Each row is a point on a tangle of strands that fork and nearly touch. The rows are in no order.
In the rows, 128 means zero.
Two points are linked if the straight distance between their rows is under 99.7. Some points are linked to none.
Q784: [134 147 138 178 129 126 142 147 134 139 180 159 142 121 117 108 122  91
 132 138 140 112 191 111  95 153 160  96 128 173 144 132 207 154]
Q172: [124 139 117 140  79 120 169 156 153 123 115 127 161 146 128 150 149 108
 116 222 128 143 188 116 165 134  66  91 160 156  87 177 131 123]
Q269: [139 107 136 104 157 167 152 150 140 101 116 123 141 103 127  76 127 232
 147  54 140  69 112  88 117  92 143 151 108 140 120  98  79  64]
Q502: [113  78 124 111 114 119  96 150  68 149  96 108 108  92 174  83 125 140
 112  95  71  99  79 142 122  56 117  92 111  94 152 131  75 130]
Q273: [ 98 103 106 104  89 178 125 134 140 132 160 161 114 174 164 133 159  75
 118 156 139 140  81 172  79 136 151 147  90  74 128 134 105 128]
Q689: [129 113 116 110  90  98 153 187 127 129 112 117 135 122 131 168 123 122
  82 205 105 168 150 149 154 100  53  61 150 138  77 179  97 122]
Q501: [139 178 127 134 116 100 150 136 149  90  87 113 156 124 127 137 155 132
 122 182 119 159 180 113 174 140  81 134 152 136 106 167 132 108]
Q839: [101 118 102 179 112  92 138 150 108 128 194 157 118 116 121 109 120  86
  95 110 115 128  82 175  84 167 181 108 144 154 140 143 203 169]
Q539: [150 159 138 112 147 122  81  87 158 152 145 130 117 134 125 172 132 102
 155 134 134 169  68 178 157 140 126 170 171  70 119 131 122 141]
Q896: [160 127 130 139 182  92  62  86 123 154 137 116 115 121  78 132  79 156
 174  49 154 112  78 107 146 142 150 129 115 125 150  54 148 159]
Q745: [126 145 124 190  90 133 179 157 152 140 159 138 159 141 109 127 146  95
 116 193 144 119 198 107 118 154 120  80 156 164 103 183 178 163]
Q382: [ 96  94 105 121 118  79 106 151  87 126 105 136 103  84 168 131  84 107
 105 121  86 114  75 154 159 105 131  82 130 166 159 112 133 162]
Q576: [134 142 127 130 135  98  77 107 153 152 161 143 120 119 135 153 128  71
 156 133 127 171  75 189 160 141 132 149 183 101 120 115 142 145]
Q150: [150 135 132 111 157 163 141 118 132  93 135 126 153 104 106  93 101 243
 138  52 169  76  99  93 127 110 152 160 126 163 116  73  99  81]
Q908: [ 99 107 117 121 129  67 114 149 143 152 107 129 136 123 147 142  71  97
 130 180  88 150  95 167 192 134  87  67 177 170 136 133 145 152]
Q419: [108 128 113 119  95 192 180 158 111 109 143 156 139 147 132 112 136 111
  89 144 133 103 187 117  63 141 149 116  90 126 147 157 133 150]
Q960: [117 108 102 145 122 110 144 169  97 113  92 135 117  99 144 104 127 130
 121 142 137 111 167  90 147 113 121  66  82 167 137 119 149 134]
Q316: [152 138 130 147 166 128 101  75 121 133 150 123 131 124  71 102  86 209
 161  45 190  98  87  90 118 171 149 148 110 137 120  41 131 111]
Q333: [156 156 125 133 165 133  95 100 119 124 114 104 142 121  99 126 119 145
 141  85 122 134 124 122 146 144 133 151 132 134 145  97 150 132]
Q985: [139 135 129 128 130 211 139 113 146 125 158 135 117 170 114 129 152 128
 140 136 159 101 162  84  65 143 151 160  67 110 132  82 103  97]
Q319: [116 119 139 145 107 181 137 127  74 112 138 133 126 100 114 100 123 142
  78  76 112 118 117 117  76 137 147 136 112 152 183 105 123 134]
Q118: [156 117 175 136 182 109 100 102 154 173 176 158 101 129 132 145 102  97
 220  90 172 115 108  88 148 149 168 119 141 117 123  76 152 148]
Q389: [ 90  89  81 130 105 118  87 126 106 143 170 167  98 128 168 126 119  63
 124 123 122 138  53 184 121 142 148 121 100 115 130 100 170 159]
Q577: [148 154 146 155 152 167 113 113 128 142 174 130 124 136 119 141 118 116
 140 104 152 125 129 110  78 179 164 137 109 123 151  72 143 126]
Q542: [110 124 137 126  88 128 149 139  92 112 129 133 124  98 147 124 127 111
  50 103  84 132  86 157 110 138 136 126 152 125 159 160 118 160]
Q341: [133 151 136 200 111 117 171 158 142 136 165 152 157 131  97 114 137  97
 140 164 140 112 209 106 102 162 141  86 148 167 125 163 202 156]
Q851: [137 131 121 134  83 108 168 177 133 107 111 122 147 131 126 159 142 114
  87 210 126 149 170 129 155 124  58  74 148 142  76 185 121 131]
Q546: [129 116 113 122 129 207 142 118 118 106 135 124 128 138 111 102 138 156
 126 100 146  96 157  94  76 135 144 153  65 138 141  95  99  89]
Q451: [156 174 156 127 137 176 167 153 146  86  84 102 158  84 101  88 150 227
 125 102 158 123 161 111 144 128 111 146 145 151 139 150  70  72]
Q650: [144 114 127  88 161 146 101 102 138 126 134 112 110 176 108 141 128 146
 149 109 137 106 108  96 122 111 140 156  80  95 132  86 112 120]
Q381: [ 94  83 118  93 184  59  98 118 176 138  53 103 109 126 137 138  97 190
 174 139 111 133 122 108 206  58 124 131 106 152  93 112 127  98]
Q203: [122 101 137 101 130 165 119 115 105 137 108 105 138 122 139  86 134 205
 119  68  81 119  81 137  98  65  97 168 125  77 115 136  54  87]
Q126: [ 94  75  80 109 109 107  90 135 108 124 143 160 104 124 184 136 105  71
 126 133 109 123  50 184 137 112 150 116  95 130 135  96 145 155]
Q932: [121 105 109 124 134 125  81 111 145 149 164 149  98 144 162 149 134  80
 167 130 138 135  55 153 138 138 150 148 112  81 131 101 133 144]
Q395: [153 157 163 154 179 140 104  74 121 154 153 130 111 124 108 158  96 134
 155  87 159 135  92 123 113 179 145 148 154  91 148  77 119 139]
Q751: [ 95  90  98  99 124 116  93 141 110 118 131 138 107 122 182 134 102  85
 133 135 111 100  90 151 138 100 160 102  94 143 144 105 139 153]
Q154: [109  87  96 140 114 128  82 110 124 159 169 174  86 122 164 135 131  66
 139 125 127 145  39 175 132 160 143 137 106  82 130  95 155 150]
Q914: [145 135 135 116  95 133 153 164 108 126  81 104 139 110 144  93 168 171
 106 124 108 156 150 132 124  98  77 125 126  90 116 176  66  97]
Q585: [159 185 138 167 118 109 180 148 136  82 102  98 152 112 105 126 165 149
  90 132 130 160 176 105 140 177  91 127 159 158 130 170 138 114]
Q160: [ 92  84  97 101  99  87 123 151 117 137 121 135 123 118 167 142  93  80
  89 182 100 146  73 183 162 116 111  94 164 137 116 150 118 142]
Q340: [121 123 115 143  68 135 158 140 160 150 172 133 166 155 129 125 157  65
  80 206 133 153 163 164 125 143 130 121 167 131 103 203 139 149]
Q505: [153 121 130 140 185 111  85  79 119 150 142 128 119 127  78 113  72 184
 171  47 175 101  79  82 128 155 146 138 111 114 144  42 129 139]
Q240: [142 167 120 127 140 106 139 122 151 106  88 109 155 133 123 133 152 126
 155 155 122 149 185 106 179 134 112 143 149 150 108 147 149 107]
Q481: [106 112 137 166  92 173 171 166  75 106 118 144 125  95 116  73 146 173
  76  77 124 115 150 106  69 130 114  95 108 144 167 139 104 122]
Q190: [161 161 145 150 164  67  81  98 107 136 131 118 126  73  95 150  90 114
 137  71 112 145  95 168 151 142 135 133 184 146 156  94 189 151]
Q588: [ 94 101 102 128 110 158 152 163  93 111 148 162 119 122 150 111 120 103
 100 124 127  91 134 134  74 133 174  95  85 135 166 120 162 175]
Q320: [110 124 110 114  95 134 141 149 125 116 135 145 145 127 157 132 126  93
  90 167 120 115 132 143 116 124 128 103 137 124 131 172 137 153]
Q667: [119 120 121  99 150 105  86 116 152 144 133 119 122 164 132 155 118 115
 190 154 116 104 137 104 161  87 142 134 108 139 105  82 146 126]
Q708: [105  89 118 104 104 100 112 161  70 146  84 116 104  96 182 112 108 130
 107 122  85 121  88 149 134  68 108  83 117 109 136 145  86 140]
Q795: [163 184 149 119 147 148 160 130 143  91  77  89 157  94 104 105 157 221
 120 118 147 157 147 127 164 123 103 162 156 138 136 173  80  87]
Q764: [119 125 131  99  82 156 181 162 113 132 106 140 148 140 155 153 163 113
  61 173 114 126 147 146  91 117  90 108 138  78 103 218  77 123]
Q159: [116 143 139 102 101 213 161 120 110 108 120 129 128 149 133 126 161 121
  95 128 121 120 173 126  51 130 120 164  97 111 129 152  73  90]
Q640: [108  84 115 132 119 160 143 158  77 124 117 143 114 101 146  74 130 153
 117  85 126  84 143 103  92 103 144  83  60 138 165 118 125 136]
Q892: [126 114 141  91 139 172 136 101 109 114 118 109 129 129 110  95 136 194
 116  80 114 113 105 118 109  90 112 182 109  96 114 117  69  81]
Q632: [105 129 122 163  82 166 206 174 114 105 150 141 144 141 107 127 143 111
  73 153 123 106 158 129  71 158 143  84 134 122 134 192 154 172]
Q696: [128  96 102 114 172  79  55 104 125 153 113 110 112 109  99 126  73 137
 181  72 127  87  93  87 171 108 161 121  91 158 133  42 177 146]
Q102: [122 116 125  97 121 143 101 134 143 139 136 133 129 168 150 145 135  96
 181 169 120 104 145 112 142  94 146 133  91 142 113 101 141 127]
Q854: [117 112 111 120  73 141 161 139 150 135 136 137 159 160 140 138 155  70
  85 221 133 137 157 166 127 126 110 125 163 118  99 206 108 141]
Q135: [115 106 125  83 151  94  74  97 166 132 137 117  95 169 145 185 114 124
 160 139 126 130  46 150 168  78 128 179 126  55 126 110 106 136]
Q967: [111 122 121 142  98  72 138 177 119 119 118 111 124 104 126 168  93 122
  79 177  84 156 107 155 166 129  74  54 159 162  98 165 122 156]
Q620: [109 113 123 119  71 150 190 160 117 129 132 145 144 133 141 136 156  96
  51 176 124 126 124 166 105 124 116  95 143  98 102 222  94 149]
Q760: [130 114 132 139 154  85  67 105 158 167 170 159  99  98 139 155 101  75
 189 105 141 158  74 171 167 138 142 139 162 111 120  87 153 151]
Q571: [146 133 129 109 182 108  88  64 146 168 139 136 105 166 103 151  90 164
 170  96 167 116  74  93 127 132 144 164 129  63 141  85 104 140]
Q538: [137 134 103 144 114 164 182 161 145 107 112 150 143 156 135  98 160 125
 144 149 165  96 229  76 100 138 149 107  74 163 130 137 153 125]
Q132: [132 130 139  94 107 140 150 143 122 103  85 128 144 153 148 133 160 114
 114 170 114 139 168 129 129 111  99 134 116  98 107 182  95 113]
Q362: [109  97 119  97  88 127 133 136 160 168 139 120 149 173 154 149 142  84
 144 240 125 142 169 157 160 114 100 126 163 153 108 168 123 120]
Q744: [159 180 140 103 158 146 120  76 150 123 109 108 148 166 105 159 151 145
 144 147 121 165 137 137 140 126 113 186 132  99 104 146 115 109]
Q51: [121  77 129 104 127 154 109 145  85 143 111 119 124 110 158  79 135 169
 115  78  84  91  96 130 100  78 119 119  87  96 149 128  77 115]
Q433: [135 136 131 101 139 179 133  79 122 110 138 109 118 146  94 126 130 184
 124 103 156 119 109 106 103 118 118 186 106  92 120  93  73  83]
Q494: [143 163 146 153  90 143 165 131 139 106 147 136 159 137 103 137 142 100
  75 160 107 138 158 140 112 178 120 127 160 120 128 194 151 136]
Q885: [121 100 111 107 150 109  77 103 166 149 158 144  86 161 153 169 117 103
 175 126 133 122  45 142 149 119 154 159 127  62 133  95 119 140]
Q798: [150 132 129 100 172  82  71  74 151 156 127 125 112 170 100 157 103 159
 174 102 154 123  82  94 156 102 134 162 111  91 123  88 124 133]
Q81: [135 127 120 108 158  93 104  91 130 112  76 101 124 100 120 130 127 195
 140  99 108 143 109 128 194  82 110 164 125 120 115 148 104 104]
Q735: [111 130 114 161 102 117 145 146 114 115 178 145 134 120 129 125 123  88
  77 117 117 134  91 172  84 172 167 123 150 138 147 151 172 162]
Q694: [144 125 132  93 149 157 171 141 174  95  84 103 135 182 128 112 172 157
 161 147 155 116 196  93 119 101 134 178  86 127 110 144  87  73]
Q173: [181 172 165 126 172 106 101  94 164 159 146 133 131 132 101 155 132 115
 206 118 158 163 155 110 162 124 136 146 158 133  83 100 165 126]
Q300: [112 113 120 114  92 147 129 143 131 128 142 154 141 153 157 126 136  80
 122 187 127 113 148 145 125 115 143 116 110 134 123 152 137 143]
Q65: [138  96 123 107 164 126 101 116 112 113  98 111 126  98 117 104 118 196
 142  64 118 109  95 108 173 101 128 145 101 140 131 109 121 112]
Q947: [154 172 114 170 107 113 189 178 155  81 105 121 151 127 123 119 171 138
 112 156 162 133 216  82 132 158 104  98 124 170 125 164 139 126]
Q122: [122 106 112  99 147 109  72 117 116 127 127 113 110 122 147 146 106 112
 144 111 108 101  90 135 157 102 156 130  98 127 141  86 136 152]
Q997: [148 150 107 147 117 151 184 173 149  88  89 128 145 131 136 105 165 141
 127 152 174 116 217  78 119 146 131 107  98 163 134 152 130 113]
Q418: [146 128 120 106 159 140 104 104 131 115 109 105 133 148 115 130 135 146
 144 107 121 123 126 111 140 118 136 157  94 120 127 108 124 118]
Q580: [162 158 158 132 168 107  89 106 149 146 143 126 122 125 107 142 124 104
 201 100 142 139 159  98 149 128 148 129 135 151 101  82 179 133]
Q318: [121 106 133 136 100 166 151 155  84 124 102 131 134  99 140  74 147 168
  94  82 102 116 133 115  97 113 113 105 105 126 154 138  93 107]
Q17: [ 96  79 101 117 112  85 132 165 133 150 118 134 128 125 157 149  76  88
 104 196  99 160  78 179 172 129  87  60 167 156 119 162 124 149]
Q943: [133 159 111 148 105 103 159 155 170 127  96 130 153 142 145 130 156 116
 166 186 147 129 212  92 161 134 110 102 135 184 105 138 159 113]
Q93: [128 148 120 142 104 194 164 153 125 117 158 159 135 159 121 122 137 109
 112 148 147 115 187 115  62 159 154 129  90 133 146 128 152 150]
Q284: [139 109 110 125 176  83  56  93 116 144 118 111 120 101  92 126  80 150
 164  54 135  96  79 109 173 114 147 136 104 138 141  65 156 157]
Q703: [165 167 149 143 173  86  77  97 124 143 133 126 124  96  91 152  97 109
 163  81 124 150 115 145 153 129 143 134 164 135 132  89 179 152]
Q994: [112  95 132  92 145  90  75 122 172 179 153 121 112 174 145 161 114 117
 215 164 124 107 122 119 164  88 145 140 106 140  99  73 152 126]
Q54: [138 153 131 131 119 199 136 127 129 122 150 142 134 161 121 133 145 118
 124 134 144 121 169 115  71 161 148 148  92 125 142 110 134 117]
Q60: [ 80  71  88  82 102 107 118 151 107 137 122 146 122 128 190 136  99  76
 106 178 103 135  76 187 142  96 122 102 125 132 110 144 109 127]
Q770: [100  99 112  99 166  76 114 151 171 125  55  92 118 125 146 124 123 182
 178 153 139 121 150  97 191  69 132 117 102 161  99 103 114  97]
Q442: [124 131 114 142  84 128 167 149 163 157 139 134 165 159 139 138 152 100
 145 225 134 132 205 120 152 133  86 100 156 163  97 175 148 131]
Q39: [119 148 142 164 123 189 146 156 141 149 212 175 117 146 122 122 145  97
 134 136 173 131 152 126  53 174 173 131 107 129 155 106 157 143]
Q534: [140 161 108 174 103 107 186 186 160  97 112 128 156 133 120 135 161 122
 134 182 169 134 223  85 147 141  95  82 135 192 103 148 148 133]
Q375: [133 114 146 103 131 144 116 118 104 133  83 105 131 114 137  89 141 199
 120  79  68 140  88 144 132  57  97 162 135  71 118 157  62  93]
Q307: [158 134 152 122 171 111  95  98 159 178 161 137 105 148 117 147 114 126
 207 104 171 119 118  70 136 133 155 132 117 102 116  76 135 149]
Q220: [122 109 145  74 159  96 103  98 152 116 101 106 116 186 124 160 124 157
 146 140 124 131 117 123 165  46 106 179  87  76 105 134 107 104]
Q762: [153 193 134 125 117 119 180 133 145  85  75 105 156 134 113 135 175 154
 102 167 128 179 180 114 164 146  76 153 168 117 106 191 102 105]
Q356: [180 151 152 153 185 112 105 108 144 144 141 127 124 121  91 119 120 125
 199  71 176 132 160  76 134 142 161 121 113 156 102  57 182 129]
Q151: [121 146 113 124 125 104 142 143 157 122  87 126 145 147 146 143 151 119
 178 185 128 135 190  98 174 117 113 127 124 159 104 132 141 101]
Q177: [100 125 119 185 134  62 128 154 124 130 152 137 120  96 113 124  88 102
 148 144 110 107 134 126 130 148 138  37 159 194 151 116 215 165]
Q549: [146 150 137 133 134 200 176 149 130  86 108 117 155  82 118  82 146 208
 128  90 165  89 157 100 116 128 132 149 126 165 138 127  73  64]
Q655: [125  85 139 111 125 163 124 128  85 123 111 120 125  98 136  86 135 160
 114  76  95 113 120 123 115 107 124 125  91 119 152 121  93 114]
Q637: [111 118 142  84  86 157 163 158 102 137 103 134 147 143 170 131 159 112
  75 157 103 123 143 161  75 108 104 131 127  66 116 202  60 120]
Q572: [114 111 125 103 100 136  97 132 151 153 155 133 130 166 166 138 150  85
 171 197 133 119 142 142 142 105 147 139 110 129 117 123 129 131]
Q185: [113 122 113 111 104 194 137 124 126 123 162 146 102 147 157 142 143 101
 111 118 139 125  89 149  60 145 160 142  91  89 153 111  92 127]
Q911: [137 130 136 133 122 207 167 126 113  95 128 118 147  95 121  78 152 199
 120  76 155  79 147  96  93 120 132 170 104 145 124 104  67  65]
Q961: [139 130 126 103 115 124 165 171 130 105  66 113 135 138 160 119 170 143
 122 167 135 134 198 118 121 101  84 119 109 101  97 173  80  95]
Q664: [102 125 126 123 108 217 141 114 116 122 159 130  93 147 142 143 143 112
 113 117 151 105 101 122  46 137 159 153  84  93 160  92  85 109]
Q921: [118 143 128 167 116  65 112 133 101 110 137 126 113  86 115 135 107  95
  87 103  82 123  81 165 129 172 142 105 184 163 167 143 188 167]
Q25: [115  88 108 103 163 101  71 121 126 135 115 115 110 118 130 129  96 124
 156 104 107  80 102 103 162 101 153 119  82 142 140  68 147 138]
Q398: [141 122 166 132 162  91  76 113 160 170 179 152 102 100 127 156 104  84
 220  99 164 135 119 121 161 125 157 108 146 149 117  60 176 149]
Q145: [131 150 114 164 119 204 172 123 102  98 129 131 136 120 108  93 142 152
 105 106 170 106 202  94  68 174 146 158  90 168 151 110 127  83]
Q827: [149 127 115 119 158 145 117 103 132 109 138 121 148 129  90 100  97 226
 143  59 186  80  84  81 132 137 151 163 106 145 121  53 118  93]
Q844: [ 97  95 117  88 129 113  95 136 131 134 104 131 132 146 169 150 105 100
 156 190  97 115 124 141 167  89 123 116 123 143 114 121 125 127]
Q465: [124 134 131 111 102 188 172 138 114 112 115 148 138 151 142 123 146 121
  94 137 118 122 182 117  76 140 124 134  98 116 140 168 109 121]
Q496: [148 144 126 128 147 134 118 128 151 126 121 126 146 149 132 124 145 112
 173 131 131 115 179  89 137 127 150 138 103 156 113 105 167 114]
Q408: [117 107 159  66 134 130 132 132 120 130  90  94 131 165 163 135 151 139
 123 150  94 127 144 155 115  62 104 166  96  50  95 173  68  89]
Q368: [151 158 165 129 137 117 100  97 173 175 175 139 116 124 119 140 164  62
 142 146 148 210 113 192 162 162 111 171 212  90 102 151 129 136]
Q144: [112 106 153  68 118 150 132 145 110 130  95 112 133 156 172 131 151 123
 104 147  90 115 135 156  86  80 108 149 100  66 112 177  56 107]
Q495: [118 143 128 197 136  86 148 157 126 124 153 151 124 105  99 108 112 104
 145 130 130 106 177  96 113 155 153  61 139 188 149 124 230 157]
Q472: [123 115 149 139 108 141 113 118  72 113 119 133 116  96 125 117 120 128
  58  55  81 149  46 166 119 132 143 154 167 135 181 113 104 157]
Q590: [134 113 125 132 120 198 151 120 103 101 134 124 132 107 107  84 128 174
 123  69 142  92 139 101  87 134 134 157  79 148 138  89 102  84]
Q260: [128 147 137 169  93 123 151 132 158 126 165 130 155 136 106 130 148  75
  81 170 117 147 150 160 118 175 137 120 187 132 114 201 157 151]
Q725: [ 95 120 111 183 120  71 126 144 104 121 174 145 113  87 124 117  98  89
 103 121 107 111  82 169 109 157 158  83 163 168 154 144 202 172]
Q99: [137 131 171 165 126  79 115 106 161 152 202 144 103  94 104 126 136  47
 127 134 147 197 129 183 138 172 131 128 209 149 105 141 176 152]
Q252: [ 98 112 124  97 170  56 109 112 172 131  41  98 113 114 138 157 105 187
 162 151 100 157 117 137 210  65  98 131 122 137  98 129 117  98]
Q525: [130  92 132  93 148 172 140 140 123 107 109 110 139 128 128  82 136 205
 137  72 126  93 123 106 105  90 123 166  91 104 115 114  72  65]
Q422: [106 112 152 137  96 147 140 132  77 114 115 135 118  96 142 103 125 126
  46  79  78 150  73 157 108 127 136 131 163 122 173 143  94 152]
Q21: [135 123 136 107 105 129 124 142  96 139  72 104 126 112 147  86 156 182
 113 100  77 151 107 141 124  72  78 127 138  76 123 162  62  98]
Q111: [161 158 138 179 160 159 126 100 110 129 153 117 139 114  81 113 121 160
 141  73 171 122 160 102  86 178 155 136 117 168 138  54 154  98]
Q963: [156 167 133 145 152 119 118 108 118 120 118 115 142 115 103 120 131 131
 126  92 117 139 151 119 142 159 123 141 142 148 145 117 168 125]
Q405: [164 188 132 141 152 116 129 106 140 120 109 113 164 137 116 130 141 111
 145 130 115 157 174 115 154 145 121 152 156 143 116 137 167 114]
Q754: [103 132 131 168  89 170 204 164  92 100 136 146 130 120 105 119 141 141
  61 125 120 112 168 113  62 161 133  94 123 140 156 167 137 156]
Q607: [130 122 135  87 164  83  81  70 165 157 127 132  94 194 121 184 102 151
 160 132 148 127  64 109 161  80 129 180 116  58 137 114 105 135]
Q16: [121 118 125  98 172  75 104  90 161 112  62  97 127 119 124 140 127 196
 149 127 126 146 123 125 204  56 110 161 118 121 101 154 105  95]
Q659: [ 94  94 100 132  76 135 171 153 115 122 150 153 137 130 158 129 135  78
  68 170 130 124 105 169 117 131 135  98 144 116 111 192 126 156]
Q595: [106 115 140 174  84 161 189 167  76 113 126 137 120 104 101  99 145 153
  59 100 115 120 148 113  67 139 124  88 129 136 159 161 118 154]
Q807: [106 106 134  88  93 125 105 133 153 163 137 121 146 181 161 148 143  88
 168 230 115 139 162 157 155  97 122 145 136 144 103 146 114 118]
Q214: [ 99 131 132 168  96  62 131 155 101 113 128 113 115  80 122 152  97 119
  72 141  82 137  80 155 159 141  98  69 181 163 127 162 142 172]
Q476: [143 146 165 151 122 106 112 112 167 162 207 140 114 112 113 127 156  49
 133 149 152 198 133 180 141 169 123 146 193 124 105 145 155 147]
Q222: [148 186 153 145 103 124 170 127 126  98 114 124 159 119 103 131 147 127
  78 135  93 157 153 124 131 182  99 131 162 132 127 185 139 128]
Q979: [147 132 125 112 162  79  88  71 130 120  65 110 129  85 110 142 111 211
 124  88 103 156  81 143 209  71 100 177 145 128 116 156 109 119]
Q916: [127  98 122 150 152  83  70  99 132 175 164 165  96  93 142 151 104  65
 172  94 135 164  42 175 158 157 139 144 156  77 124  91 152 151]
Q184: [129 156 140 162 130 131 131 139 133 126 171 145 143 122 118 121 126  90
 116 128 123 122 163 130  98 166 153 110 143 150 148 135 192 147]
Q845: [109 120 130 170 135  58 125 144 148 148 133 141 126 104 116 129  77  98
 153 152 103 131 132 140 160 150 114  41 174 202 139 118 210 157]
Q787: [125 118 125 112 162 157 119  70 133 160 175 140  98 166 135 139  92 139
 147 112 160  97  79  97  91 158 169 172 135  57 146  73  82 118]
Q347: [108 136 121 136  93 115 142 141 113 111 151 144 131 118 140 133 122  89
  63 119  95 131  83 177 117 157 149 123 152 129 148 171 146 155]
Q899: [151 159 161 118 146 110  89  67 181 179 159 136 118 137 124 172 149 101
 172 157 149 198  91 182 172 138 112 179 199  71 105 154 115 139]
Q893: [170 181 146 119 167 118 104  31 162 127 115 100 139 165  86 173 118 201
 122 111 148 176 100 134 140 122  96 198 143  97  95 139  94 109]
Q123: [121 130 111 184  87 152 182 166 141 129 168 146 150 140 107 135 146  97
  94 187 142 120 181 130 107 154 138  87 148 136 117 199 169 174]
Q849: [ 91  83  95  90  90 152 115 135 128 122 150 149 117 153 177 135 154  72
 112 162 133 131  80 177 104 114 144 130  93  88 117 136 114 133]
Q712: [167 185 129 173 127 106 183 173 150  71 101  98 145 110  92 113 165 160
 100 133 162 148 200 100 134 176 100 112 147 172 142 169 136 122]
Q964: [100  91 115 101 125  90 104 146  78 133  95 128  92  89 181 128  86 119
 112 139  82 113  88 149 158  86 124  80 120 132 141 124 103 149]
Q741: [151 169 147 108 161 137 107  61 157 134 126 112 126 181  99 168 134 165
 144 134 143 165 108 124 135 116 118 188 126  80 105 130 104 113]
Q158: [135 139 127 140 138 183 122  80 112 136 169 118  94 140 116 149 113 135
 126 100 163 110  83 111  87 163 159 164 124  78 153  70  84 117]
Q425: [110 108 114 139 124  79 119 156 150 162 128 130 142 127 140 137  80  94
 140 188 104 147 124 146 172 146 103  50 175 185 130 137 172 159]
Q934: [120 101 138 144 126 113 104 124  73 116 108 124 112  77 129 113 106 140
  82  60  78 128  62 149 149 116 131 132 146 136 186 119 130 163]
Q192: [ 92  81 105 119 112 167 152 171  69 126 131 145 114 109 162  92 124 124
 104  99 131  82 135 120  68 109 162  88  67 137 174 125 130 167]
Q782: [150 182 141 179 143 163 138  99 103 124 149 115 131 117  83 121 132 145
 103  92 143 138 164 117  73 188 139 154 146 151 142  85 151  99]
Q901: [161 194 129 130 145 118 164 120 151  92  67  90 153 109 107 124 163 180
 117 136 140 176 162 122 177 141  95 164 165 138 131 179 104  99]
Q690: [135 135 131 160 115 128 165 164 101  89  99 124 128  97 118  94 151 161
  97 105 138 130 164 101 121 155 111  99 112 158 155 145 127 120]
Q120: [ 91 106 100 119  93 182 184 173 101 114 152 161 137 144 146 112 130  97
  87 141 144  95 150 133  65 134 168 101 101 129 160 148 146 174]
Q631: [119 118 122 132  87  92 152 180 100 127 116 119 118 100 140 157 109 125
  80 172 106 145 129 138 143 105  77  56 142 142 101 162 106 150]
Q624: [152 171 150 171 150 111 133 117 118 128 144 128 139 115 101 118 132 107
 126 108 121 133 163 117 110 168 139 118 151 162 146 124 202 128]
Q778: [123 115 124 130  86 110 150 137 167 191 152 125 159 166 141 139 137  93
 150 233 128 153 205 137 164 138  94 100 172 180  99 170 148 132]
Q67: [155 177 143 100 129 161 140  98 147 110 104 116 160 161 111 143 165 129
 120 165 111 169 171 135 139 142 109 186 147 108 105 170 115  99]
Q286: [136 146 153 168 145 158 120 139 133 151 200 158 114 122 129 128 129  88
 140 105 157 141 127 133  78 178 171 122 133 131 156  93 168 143]
Q335: [106 123 109 117 144  92 133 164 156 120  55 106 129 130 151 125 129 137
 173 170 133 142 169  93 181 101 112  95 114 172 104 110 127 104]
Q604: [142 119 133  93 163 149 115  79 141 135 133 112 115 182  97 139 126 176
 144 109 158 117 103  85 122 125 129 172  95  84 132  81  92 103]
Q982: [109 105 124 138 123  82  97 135  75 119 109 126 109  77 145 126  99 115
  98  92  82 110  76 145 157 119 136 111 142 152 175 114 138 166]
Q305: [132 145 132 154 130 183 121 107 108 136 166 130  99 128 128 148 115 118
 121  95 152 120  89 126  66 175 167 146 121 106 167  73 114 121]
Q30: [142 152 143  94 109 149 160 124 143  99  79 123 158 163 136 147 178 122
 129 181 114 147 188 127 144 118  91 157 135  98  98 192  98 101]
Q278: [105 141 135 184 119  49 116 149  88 109 123 110 107  74 103 138 104 125
  92 114  83 124  88 136 154 162 110  73 175 186 154 140 176 167]
Q705: [167 148 142 152 188 128 102  94 135 147 147 123 126 128  97 121 111 138
 176  73 174 124 131  84 119 159 157 126 115 137 132  55 158 132]
Q562: [127 149 145 107 113 210 164 101 111 102 122 112 138 141 110 116 161 148
  96 118 130 130 157 131  76 126 111 196 112 113 114 131  60  79]
Q663: [148 147 130 113 100 137 178 173 117 111  74 111 142 132 146 108 181 158
  99 137 131 148 187 130  95 116  69 124 120  94 105 186  61  99]
Q711: [130 113 135 100 176 121 104  55 151 169 157 146 104 190 132 146  83 163
 163 117 165 113  71  95 112 134 159 194 146  49 141  89  82 126]
Q489: [157 132 143 125 167 143 103 115 150 153 155 126 117 163 111 137 127 125
 183 108 157 112 131  68 125 144 165 137 102 109 135  74 144 128]
Q547: [121 149 127 132 132  71 118 128 159 144  94 125 152 121 129 139 103 113
 162 167  94 157 157 130 194 137  89  90 173 170 118 119 173 124]
Q466: [123  92 110 149 117 154 155 177  92 114 106 139 122  94 146  61 143 167
 132  83 149  80 158  94 102 110 134  79  52 154 154 117 133 120]
Q268: [135 145 141 159 148  67  98 114  99 126 142 123 113  75 105 133  97  96
 112  73  93 125  89 157 136 157 137 120 178 164 171 111 195 158]
Q665: [154 149 127 173 163 158 116  90 115 126 153 112 135 111  76 107 109 186
 148  62 188 102 129 101 104 177 151 149 111 151 129  43 130  98]
Q448: [119 102 151  52 150 127 111 112 139 123 108 101 110 179 143 138 134 152
 132 135 110 118 118 140 125  55 110 181  81  58 101 143  74 107]
Q351: [148 144 146 134 164  79  72  99 145 150 154 140 108 101 112 161  91  87
 190 104 133 146 108 151 170 126 142 123 167 135 119  79 171 153]
Q423: [ 83  73  89  83  87 131 112 138 109 130 138 150 118 146 190 131 123  57
 104 175 121 133  77 191 115  97 130 129 112 100 107 149 112 129]

A fork is a point with three links. Follow the links from the first point to the second and name the forks in between, in order.
Q689; Q356 | Q921 > Q351
Q99; Q705 | Q760 > Q351
Q896; Q914 | Q316 > Q892
Q997; Q425 | Q947 > Q151 > Q240 > Q963 > Q784
Q849; Q754 | Q784
Q703; Q362 | Q921
Q54; Q335 | Q240 > Q151
Q562; Q795 | Q419

A fork is a point with three links, a tip a point with one. Leave the first point through the second and follow the links. Name the first fork or tip that comes.
Q911; Q549 | Q240
Q425; Q908 | Q664
Q712; Q585 | Q854
Q708; Q502 | Q784
Q760; Q576 | Q99
Q30; Q132 | Q892
